The views of a scene show one set of named points, each view turned or mirrored, and shifted as a whole, with a little noise and some points left out.
In the rows, zero is written as 128.

Scene 1
View 1
Z_434: [101 151 125 100 122 135 141 148  98  83 119 119 115 125 128 131 148 112
 161 134 138 201 154 121  89 155 110 114 104 162 129 131 142 122  89 185
 113 136 144 163  95 105 104]
Z_74: [ 82 184 125 130 124  58 121 162 161  74  57  89 130 192 115  78 153  92
 112 140 113 173 121 116 129 121  73 174 105 164 140 116 172  73  56 127
 154  92  97 157 127 126 104]
Z_304: [102 151 109 152 139  59 103 139 172  91 106 121 117 179 115  82 170  91
 120 129 118 154 128 123 138 127  78 168 124 157 108 119 153  88 107 127
 130 113 112 160 153 120 114]
Z_545: [ 83 139 129 112 185 140 110 112 140  76 108 141 118 179 113  66 141  86
 159 148  81 169 143 130 130 132 109 145 165 160  82 157 120 121 104 139
  54  98 131 175 159 106  73]
Z_942: [116 161 104 105 139  81 128 154 147  94  93 123 103 175 135 107 217  51
 221 136 126 179 160 141 124 178  87 130  84 232 140 105 125  70 107 184
  82 115 169 210 144 121  99]
Z_683: [ 81 147 134 114 196 141 129 147  80 119 129 137 154 153  93  98 178  77
 188 121 121 192 119 134 105 185 153 140 149 153  99 170 109 100  89 130
  76 127 144 158 117  95  67]
Z_949: [100 149 124 102 130 131 131 134 125  69 110 123 104 145 131 110 139 106
 156 144 118 188 160 124 104 138  96 121 118 168 119 132 142 124  95 179
  96 118 140 173 119 112 101]
Z_184: [ 91 143 130 143 128 108 121 141 113  94 137 117 133 129 106 114 122 138
  85 122 140 179 124 108  99 126 109 147 137 101 106 144 164 130  90 132
 155 137 103 122 101 102 117]
Z_509: [105 134 115 172 119  69  98 130 160  93 144 126 116 144 111 101 129 136
  60 122 134 151 125 108 123 105  81 162 139 101  95 128 171 123 116 120
 166 135  92 123 134 113 134]
Z_440: [117 125 107 152 135  93 107 132 133 112 164 143 111 130 116 119 171 109
 131 117 145 163 140 122 114 148 105 137 127 137  96 130 139 118 134 149
 123 152 135 149 130 107 125]
Z_331: [ 97 142 127 113 112 136 130 131 119  68 124 119 105 126 129 120 111 136
 114 140 126 187 156 111  95 120  94 120 125 135 115 135 157 143  95 173
 125 129 123 148 105 107 115]
Z_178: [ 88 150 137 131 128 128 137 158  72 106 144 111 149 109 102 136 127 140
 103 117 157 200 119 108  77 150 134 134 126  98 118 152 159 128  75 139
 160 151 114 115  70  97 110]
Z_175: [116 122 117 148 133 118 121 147  82 130 192 142 132  93 106 150 165 128
 128 102 172 183 131 119  86 171 136 121 124 110 100 144 138 132 127 151
 140 176 141 127  90  94 125]
Z_456: [117 102 119 146 113 145 112 109 113  90 201 150  96  86 124 141 103 164
  82 124 146 171 156 107  89 116 107 109 149  87  79 143 154 179 143 168
 132 169 127 123 106  96 138]
Z_829: [ 96 142 137  88 108 176 146 130  88  59 130 118 104 103 135 139  92 148
 130 146 128 209 168 110  71 128 110  96 122 132 121 145 154 165  86 198
 111 137 137 149  80 100 108]
Z_743: [ 87 129 134 143 143 135 116 127 102  93 154 129 132 121 103 112 106 147
  80 124 131 178 125 108  96 122 121 139 158  85  89 160 154 149 100 127
 136 141 104 114 103  96 110]
Z_221: [ 88 137 131  94 158 156 117 105 145  50  99 136  96 169 129  77 115 103
 152 160  78 176 165 126 121 114  92 126 157 167  91 148 130 139 103 169
  53  98 135 183 153 110  82]
Z_125: [ 91 121 140 102 141 194 134 114  75  75 163 139 116  97 118 130  88 153
 118 137 125 198 156 111  75 129 133 101 159 104  89 167 138 179 104 174
  96 145 133 134  89  91  99]
Z_841: [ 72 155 142  80 172 166 132 119 120  54  77 123 118 176 121  74 117  93
 168 161  76 193 153 126 112 128 109 132 155 173 105 158 127 125  73 161
  53  85 132 180 137 107  63]
Z_776: [121 144 100 166 111  41 105 149 167 105 133 124 110 154 122 110 182 104
 108 118 147 152 133 119 128 135  74 158 104 148 116 105 163  92 121 139
 159 141 119 150 138 120 139]
Z_573: [120 127 112 166  86  82 110 135 138  95 170 124 106 104 122 138 122 158
  57 115 162 164 139 101  99 112  84 136 117  92 105 118 180 143 124 150
 185 163 105 115 103 110 155]
Z_32: [ 87 159 137 108 117 133 141 150  97  76 109 103 129 128 119 124 114 134
 114 135 135 202 141 110  84 133 109 129 116 128 130 141 163 130  66 162
 142 129 116 138  83 105 106]
Z_261: [ 96 146 121 155 126  77 106 136 151  87 121 117 123 156 110  93 131 127
  77 128 125 161 124 110 122 112  87 165 136 115 103 131 167 115  97 120
 155 123  96 132 129 114 121]
View 2
Z_74: [112 145 125 114  44  88  93 158 125  58 134  93 125 101 138 141 126 142
 128 220  87 184 110 113  94 115 126 158 199 198 177  35 143  90 156  54
 120 127 125  87 122 166 182]
Z_776: [ 99 142  88 126 114  92  94 180 133 108 139 105 131  96 131 145 104 138
 118 169  98 114  99 121  63  79 120 153 214 150 179  37 107 116 144 110
 139 135 112 115 110 173 170]
Z_829: [114 159 119 141 126  70 129 170 173  84  90 111 197 123 126 160 167 127
 130 159 147 114 109 167 121 137 164 175 168 114  57 105 182  62 225  96
 111  72  96 114 107  97 113]
Z_304: [107 134 102 133  95  83 105 168 119  89 123 111 133  94 128 134  99 126
 116 190  97 148  94 106  63  89 123 145 189 180 185  47 137 130 146  76
 123 145 128 114 117 158 174]
Z_125: [111 162 117 147 140  52 157 179 164 104  89 134 174 107 125 151 146  95
 124 151 164 107 106 171 115 138 157 148 154 104  51 130 202  92 225 112
 104  92 110 158 116  76  96]
Z_440: [100 145  92 147 142  85 119 181 146 113 118 130 147  91 127 143  97 113
 119 149 125  92  93 138  62  95 136 141 193 131 143  68 133 129 178 121
 135 127 115 142 113 144 147]
Z_456: [ 97 157  84 128 175  39 146 201 143 145 117 114 157 114 121 151 143 110
 109 133 153  83 108 161 101  85 128 155 180  80  79 116 166  98 169 149
 112 114  98 168 103  90  96]
Z_221: [127 125 116 172 123  70 136 149 131  70  54 127 210 114 110 136 122 116
 114 185 123 159  80 103  69 112 162 155 130 179 119 100 208 133 197  36
  98 125 133 108 113  95 145]
Z_331: [109 151 108 131 117  67 123 173 150  93 105 106 174 118 127 152 150 129
 122 170 129 128 108 145 106 114 146 166 177 132  97  88 169  81 190  94
 113 100 105 117 107 113 129]
Z_434: [113 154 119 153 113 103 111 162 177  73  98 123 185 102 129 156 129 127
 138 163 129 106  99 157  89 137 166 163 185 137 101  69 149  88 225  91
 133  83 104 101 113 138 148]
Z_573: [ 91 162  82  95 137  47 117 204 133 141 156  87 121 115 132 153 149 131
 112 153 127 102 123 154 111  75 106 161 215  96 120  77 128  77 135 153
 122 122  94 149 100 130 120]
Z_841: [129 133 138 171  91  83 137 141 144  46  58 137 199 101 119 138 118 107
 125 200 124 172  83 117  80 145 173 149 131 193 114  95 215 123 226  25
  99 112 138 104 126 103 149]
Z_743: [102 164 114 118 112  41 151 193 137 114 130 124 115  93 133 142 128  93
 118 169 147 130 115 161 116 120 122 134 176 120  99 104 180 100 180 120
 104 121 120 172 123 102 110]
Z_184: [100 163 114 110  97  57 130 189 139 105 141 112 111  94 139 146 130 109
 123 176 132 132 119 157 114 118 122 144 194 129 117  81 158  89 172 118
 114 117 115 152 121 127 128]
Z_178: [101 178 129 114  90  73 132 189 169  95 147 125 107  84 148 153 132 101
 138 167 146 111 122 189 125 149 134 141 204 113  92  83 153  72 211 131
 126  94 110 154 127 132 120]
Z_942: [121 125 109 191 114 151  78 137 168  50  75 133 211  94 121 147  81 143
 137 171  91 106  66 108  23 116 180 162 184 194 176  23 112 138 215  51
 155 109 118  58 113 188 208]
Z_261: [102 151 105 105  88  53 122 183 114 104 143  99 105  99 134 138 125 120
 113 191 112 156 114 127 103  95 109 146 193 155 154  69 155 102 140  98
 111 141 124 142 119 135 144]
Z_175: [ 96 168 104 140 143  87 128 195 173 119 134 143 130  79 136 153 102  97
 132 132 150  61 103 183  84 125 141 135 204  95 103  78 128 109 211 156
 143 103 106 165 120 142 127]
Z_949: [116 140 114 156 116  92 114 156 157  72  85 120 194 110 122 149 129 130
 128 173 119 126  91 133  80 121 163 165 168 158 113  77 164 102 208  70
 120 102 113  97 112 128 151]
View 3
Z_221: [127 122 117 186  87 169 154 185 139 104 145 116  79  73 132 111 147 130
  99 166 110 101 122 126 143 111 132 191 111 107 164 145 145  91 186 120
 122  91 128 107 103 153 203]
Z_776: [158 143  57  98  73 144  90  89  65 106 186 164 145  84 122 140 157 155
  96 127  74 114 156 138 159 148  98 126  96 114 210 159 183 135 148 114
 141  82 163 140 105 149 107]
Z_743: [114  73 123 105 140 139  93 117  93 129 126 100 124  76 120 113 166 141
 132 184 116 122 125 113 129 117 116 131  96 116 150 139 133 136 171 131
 156 127 191 101 146 105  98]
Z_683: [116 106 189 127  91 228 125  94 172 112 165  95 112  92 126 171 163 144
 115 216 102  93 150 164 161 118 142 122 108 156 182 150 153 106 175 137
 138 112 124 140 114 158 149]
Z_949: [137 112 126 136  92 165 127 145 108  96 162 125  86  90 141 100 137 132
 110 153  96  91 136 125 169 121 128 156 100 134 181 140 171 122 192 107
 157  76 123 129 112 161 173]
Z_331: [132  94 113 123 117 137 113 144  82 104 148 121  92  85 140  80 138 131
 121 148 103 100 129 107 158 121 120 151  95 127 169 136 162 135 192 106
 168  86 149 115 127 139 149]
Z_509: [139 112  45 104 110 117  84 110  60 124 149 142 148  66 113 125 169 150
 106 139  94 132 135 114 132 136  92 127  94  89 178 156 149 136 145 123
 134 112 203 105 125 111  90]
Z_829: [121  67 158 114 139 136 115 154  83 102 134  99  68 101 149  53 126 121
 143 164 116  91 122  97 162 112 135 157  92 146 147 120 160 147 217 102
 198  85 137 117 143 136 155]
Z_175: [131  99 163  63 107 156  77  75  86 126 158 120 128 132 132 122 163 155
 147 195 105 117 156 138 144 132 129 146  92 151 161 119 173 153 170 130
 195 104 161 148 145 130  65]
Z_440: [143 135 113  99  81 154  95 103  90 118 169 143 130 110 125 134 164 156
 117 168  94 121 152 143 141 136 120 165  98 122 176 135 173 130 155 128
 158  94 156 140 120 143  98]
Z_74: [147 105  45 135  98 165 112 109  94  87 178 135 125  23 123 139 139 131
  74 109  68  87 134 119 189 134  92  58  99 119 228 190 162 123 168 100
 110  87 153 110  96 156 175]
Z_304: [149 139  51 137  74 160 112 117  97 103 177 150 135  57 119 150 158 147
  81 130  77 109 144 137 158 137 100 122 103 103 210 171 165 113 150 117
 111  89 157 121  96 151 146]
Z_125: [108  66 177 115 143 144 113 153 106 123 118  87  82 109 137  74 149 132
 152 203 132 111 120 108 132 106 140 180  97 134 124 111 140 136 200 126
 186 113 157 109 153 116 127]
Z_841: [118 100 139 186  99 194 159 173 161  98 145  96  74  59 133 120 141 124
  97 174 108  85 121 127 161 105 136 151 112 125 174 155 140  92 196 116
 118  95 117 107 103 158 220]
Z_434: [134  98 150 109 104 168 114 120  98  96 165 119  88 102 145  94 133 132
 125 159  94  86 143 125 178 124 132 138  95 155 182 135 179 138 199 105
 182  76 121 139 122 161 153]
Z_184: [126  80 103  97 132 140  88 103  82 118 143 113 127  71 122 115 157 139
 122 161 102 113 131 113 149 124 108 107  92 121 171 149 148 144 172 121
 155 115 183 110 138 116 104]
Z_573: [144  98  68  71 123  94  67 102  25 123 149 144 137  96 125  88 158 148
 132 136  99 130 137 102 138 139  98 139  86 108 166 132 167 164 162 115
 180  99 201 117 143 108  65]
Z_32: [125  65 129 106 137 149 103 118  85 100 146 103  95  71 138  88 135 126
 124 152  99  89 127 105 174 118 118  98  92 146 176 145 158 148 200 104
 172  95 152 113 135 136 144]
Z_545: [123 129 123 177  78 194 148 157 163 111 152 113 101  70 122 150 161 141
  94 185 105 104 131 145 139 113 132 172 114 109 173 155 141  84 166 133
 104 104 135 112 100 153 187]
View 4
Z_743: [121 111 126 163 113  98 126 121 126 124 165  91 143 128  72 105 113  98
 145 149 120 132 137 192 110 127 107  98 113 160 183  93 143 113 129 107
 138 135 147 139 183 162 145]
Z_456: [129 152 105 208 146  75 172 120 110 154 159 100 184 145  75  81 110  84
 136 107 121 131 140 193  99 137  73  71  83 136 178 109 128  84 133  64
 120 107 149 127 158 156 152]
Z_184: [128 123 140 154 106 105 113 140 133 119 159 114 125 103  58 112 117  97
 138 160 123 138 142 187 102 132  97 113 112 154 168  83 147 121 147 101
 123 131 151 137 183 151 125]
Z_125: [121 127 118 188 142  86 141 111 123 164 122  73 152 174 131  75 113 103
 131 129 103  98 128 174 113 145  86  70  97 167 205 119 135 133 134 130
 134 133 182 167 166 166 183]
Z_776: [145 136 179 133  89 100 115 156 111 126 129 164 137  72  23 156 123 108
  93 154 142 191 167 178  94 143  98 135 111 142 107  98 151 108 187  79
  79 131 158 106 150 123  89]
Z_942: [155 129 224 108  90 100  94 161 101 174  25 170 121 106  92 173 134 148
  33 157 134 184 173 140 105 178  96 136 116 170  88 140 157 161 235 144
  49 161 231 143 113 103 113]
Z_32: [128 145 157 152 114 114  96 151 148 136 122 118 105 113  94  93 123  99
 122 164 109 107 138 166  92 144  73 112 107 164 173  82 148 154 161 125
 110 132 176 165 179 144 129]
Z_221: [121 119 189 102 119 131 118  92 103 157  73 102 183 186 127 127 136 146
  83 130  88 134 155 153  92 124 132 103 123 184 143 141 180 159 182 154
  93 162 160 145 148 140 123]
Z_841: [120 105 195  92 107 135  92 102 116 154  66  96 148 178 139 127 134 149
  86 154  87 121 149 147 101 130 134 110 133 198 155 133 180 182 182 183
 103 175 177 166 158 144 132]
Z_829: [126 162 145 178 143 104 119 137 140 165 103 103 135 154 130  66 124  98
 114 135  95  86 134 156  88 148  55  87  90 163 185 102 146 157 162 124
 105 122 186 176 162 145 147]
Z_261: [127 125 162 124  94 120 109 131 125 107 159 129 145  99  39 133 123 106
 127 157 119 159 154 187  89 115 114 127 122 154 143  85 162 116 158  94
 110 137 125 117 178 143  95]
Z_440: [144 122 155 158 106  79 136 139 100 147 119 134 150 108  55 143 115 114
  97 140 142 178 157 183 113 153 101 108 106 149 132 121 137 101 171  94
  96 136 178 119 143 137 134]
Z_175: [147 117 121 203 112  50 140 157 113 153 133 119 119  95  62 121 104  94
 117 148 157 160 143 191 132 172  76  92  95 145 166 110 109  97 150  91
 120 127 208 137 153 148 172]
Z_683: [139  63 165 132  83  78 101 133 106 154  81 102 102 127 103 160 114 140
  91 177 141 163 148 174 153 168 135 110 133 187 159 136 137 148 168 172
 124 179 226 157 154 150 180]
Z_74: [130 129 208  79  76 149  64 152 142 103 119 154 106  78  49 149 136 121
 101 186 111 155 159 162  77 122 113 158 135 168 119  73 181 162 192 129
  85 153 144 135 179 124  66]
Z_509: [127 132 150 138 101 113 126 129 118 105 175 129 160  96  23 130 120  99
 133 146 124 168 154 192  87 114 110 122 115 142 140  84 156  97 150  73
 109 127 113 104 176 145  92]
Z_573: [134 165 129 184 122  93 139 148 127 121 177 134 152  90  30  99 116  75
 137 133 130 148 148 192  83 132  66 108  90 127 153  76 137  88 148  47
 105 102 132 115 172 142 106]
Z_304: [135 116 193  99  82 121 102 135 108 120 120 148 145  95  41 166 129 128
  92 161 127 187 165 175  93 127 128 140 129 159 110 106 169 125 187 108
  85 152 145 111 157 127  85]
Z_178: [132 120 127 179 106  86 104 159 144 128 152 109  89  92  72 100 109  87
 140 173 133 123 134 185 117 152  75 105 105 157 190  77 127 130 139 113
 134 130 185 160 185 155 155]
Z_949: [134 140 181 133 117 112 111 134 119 159  79 127 141 140 108 118 131 125
  84 143 108 133 153 154  94 149  90 111 108 169 141 119 158 154 188 133
  85 145 187 153 147 130 125]
Z_331: [128 152 157 152 127 112 117 134 131 146 118 118 144 135  96  94 126 105
 112 139 105 119 145 163  85 137  79 103 102 158 162  99 154 141 166 111
  98 127 163 152 163 140 122]
Z_545: [125  86 188  94  99 120 112  93  95 149  81 101 169 169 109 155 129 153
  85 147 106 161 155 166 114 128 156 111 136 189 138 145 174 148 176 162
 105 177 168 136 150 145 135]
Z_434: [140 142 168 157 118  95 105 155 129 163  82 130 114 121 106 109 124 114
  90 153 121 125 146 156 102 165  69 107 102 165 153 109 141 154 185 130
  91 136 210 165 149 132 142]
View 5
Z_545: [ 57 150 127  91 150 128 104 156 119 120 107 156 152 101  82 154 127 104
 182 139  98  90 162 103 148 106 118  93 148 126 114 161 163 108  93 123
 143 115  81  58 164 118 167]
Z_434: [ 99 145 122 100 140  98 145  95  60 112 141 146 173 110  89 140 123 110
 147  95 106 109 144 159 183  80 150 124 153 122 139 101 148 159 109  79
 143 113 119 155 163 118 166]
Z_683: [ 77 158 109  99 141 155 138 120 125 136 120 152 194 104  96 145 108 126
 178 142  55  85 172 124 212 124 139  93 153 100 152 100 183 131 106  79
 152 133 104  82 163  93 202]
Z_175: [143 160  89  78 142  93 182  62  76 186 121 128 164 103 105 116 106 138
 183 124  99 125 143 148 204 125 163 104 139  57 140  76 138 195 114  98
 134 116 173 142 173 129 187]
Z_949: [ 84 144 130  92 147  96 125 121  71 103 127 151 158 107  80 148 131 101
 154 105 118 105 147 141 158  77 138 120 153 133 123 134 148 140 100 101
 143 110 101 126 163 125 157]
Z_261: [ 92 171 126  95 101  93 143 123 115 183 148 105  95 149  99 103 129 120
 205 114 144 122 134 117 139 137 138 136 116 121 118 123 125 160 100 158
 118  96 112 135 143 137 169]
Z_509: [112 174 120  81 105  74 153 112 109 204 140 100  83 147 100  95 127 122
 214 118 156 130 129 116 133 142 140 135 112 107 113 127 115 172  97 171
 114  94 130 136 147 149 169]
Z_573: [135 164 109  82 114  56 173  80  74 204 144 100  99 132 107  91 124 130
 196 101 159 143 118 137 145 127 156 134 111  83 113 105  98 202 107 154
 113  87 164 172 156 159 159]
Z_440: [135 170 107  60 143  81 159  93  87 173 107 133 130 121  81 120 115 113
 193 135 127 115 150 139 168 121 147 121 146 101 134 115 144 165  94 122
 132 123 133 115 166 131 187]
Z_32: [ 74 143 128 128 112 107 145 106  80 134 172 122 157 123 112 124 129 127
 157  79 110 119 129 142 173  96 149 126 124 112 127  97 128 170 117 105
 132  91 125 175 150 126 153]
Z_829: [ 78 122 123 127 146  91 138  96  42 108 152 143 180  79 113 144 133 124
 134  68 112 126 124 148 166  65 149  99 136  88 107 114 114 176 124  95
 138  84 148 172 169 141 128]
Z_184: [ 91 158 116 111 107 102 154 103 103 182 157 109 129 129 116 106 124 136
 191 102 121 125 129 124 164 129 147 119 113  91 121 101 122 178 112 137
 123  91 139 151 150 137 164]
Z_178: [ 92 150 109 127 106 116 169  84  95 174 170 111 162 120 129 109 116 148
 177  92  95 125 130 137 197 126 158 113 115  74 135  71 126 190 124 105
 129  93 155 171 155 125 170]
Z_331: [ 88 141 125 107 134  86 139 107  65 131 145 132 145 108 100 131 132 116
 159  89 128 122 131 139 151  87 144 118 132 108 112 124 121 166 110 117
 132  91 129 155 161 140 145]
Z_456: [128 140  95  87 160  61 162  76  53 184 114 126 138  78 113 120 122 137
 180 103 137 144 122 125 148 106 151  86 119  38  91 122  94 200 114 142
 124  85 189 138 181 168 140]
Z_743: [ 82 148 108 118 121 109 149 107 104 186 148 113 140 106 127 114 122 145
 193 106 111 128 130 109 161 132 142  94 107  61 106 113 113 176 117 142
 125  84 154 131 160 144 155]
Z_304: [103 181 133  67 110  93 136 133 120 163 128 122  93 161  69 116 125  96
 203 136 142 103 151 127 143 128 133 151 142 161 136 135 155 132  82 142
 127 120  79 112 142 123 190]
Z_841: [ 29 135 140 121 145 137  94 159 103  84 134 159 173  95  90 165 134 104
 152 107  91  88 155 114 150  80 120  98 148 138 114 156 159 107 104 104
 148 106  73  90 159 115 149]
Z_942: [124 171 134  47 150  94 133 116  76  84 103 168 152 143  35 150 119  69
 156 137 116  80 175 173 180  75 141 158 196 195 168 121 198 116  77  67
 153 157  56 113 157  92 206]
Z_125: [ 75 121 105 125 159 105 140  98  63 138 134 142 187  58 127 145 124 142
 154  89  94 127 130 121 169  89 144  67 124  43  96 120 111 178 128 110
 137  82 170 130 178 146 131]

Which points are out of place in each view (at most two, in the order of its rows)? Write - if all are in place.
view 1: Z_776
view 2: Z_942, Z_261
view 3: Z_331, Z_304
view 4: Z_456, Z_125
view 5: Z_949, Z_573
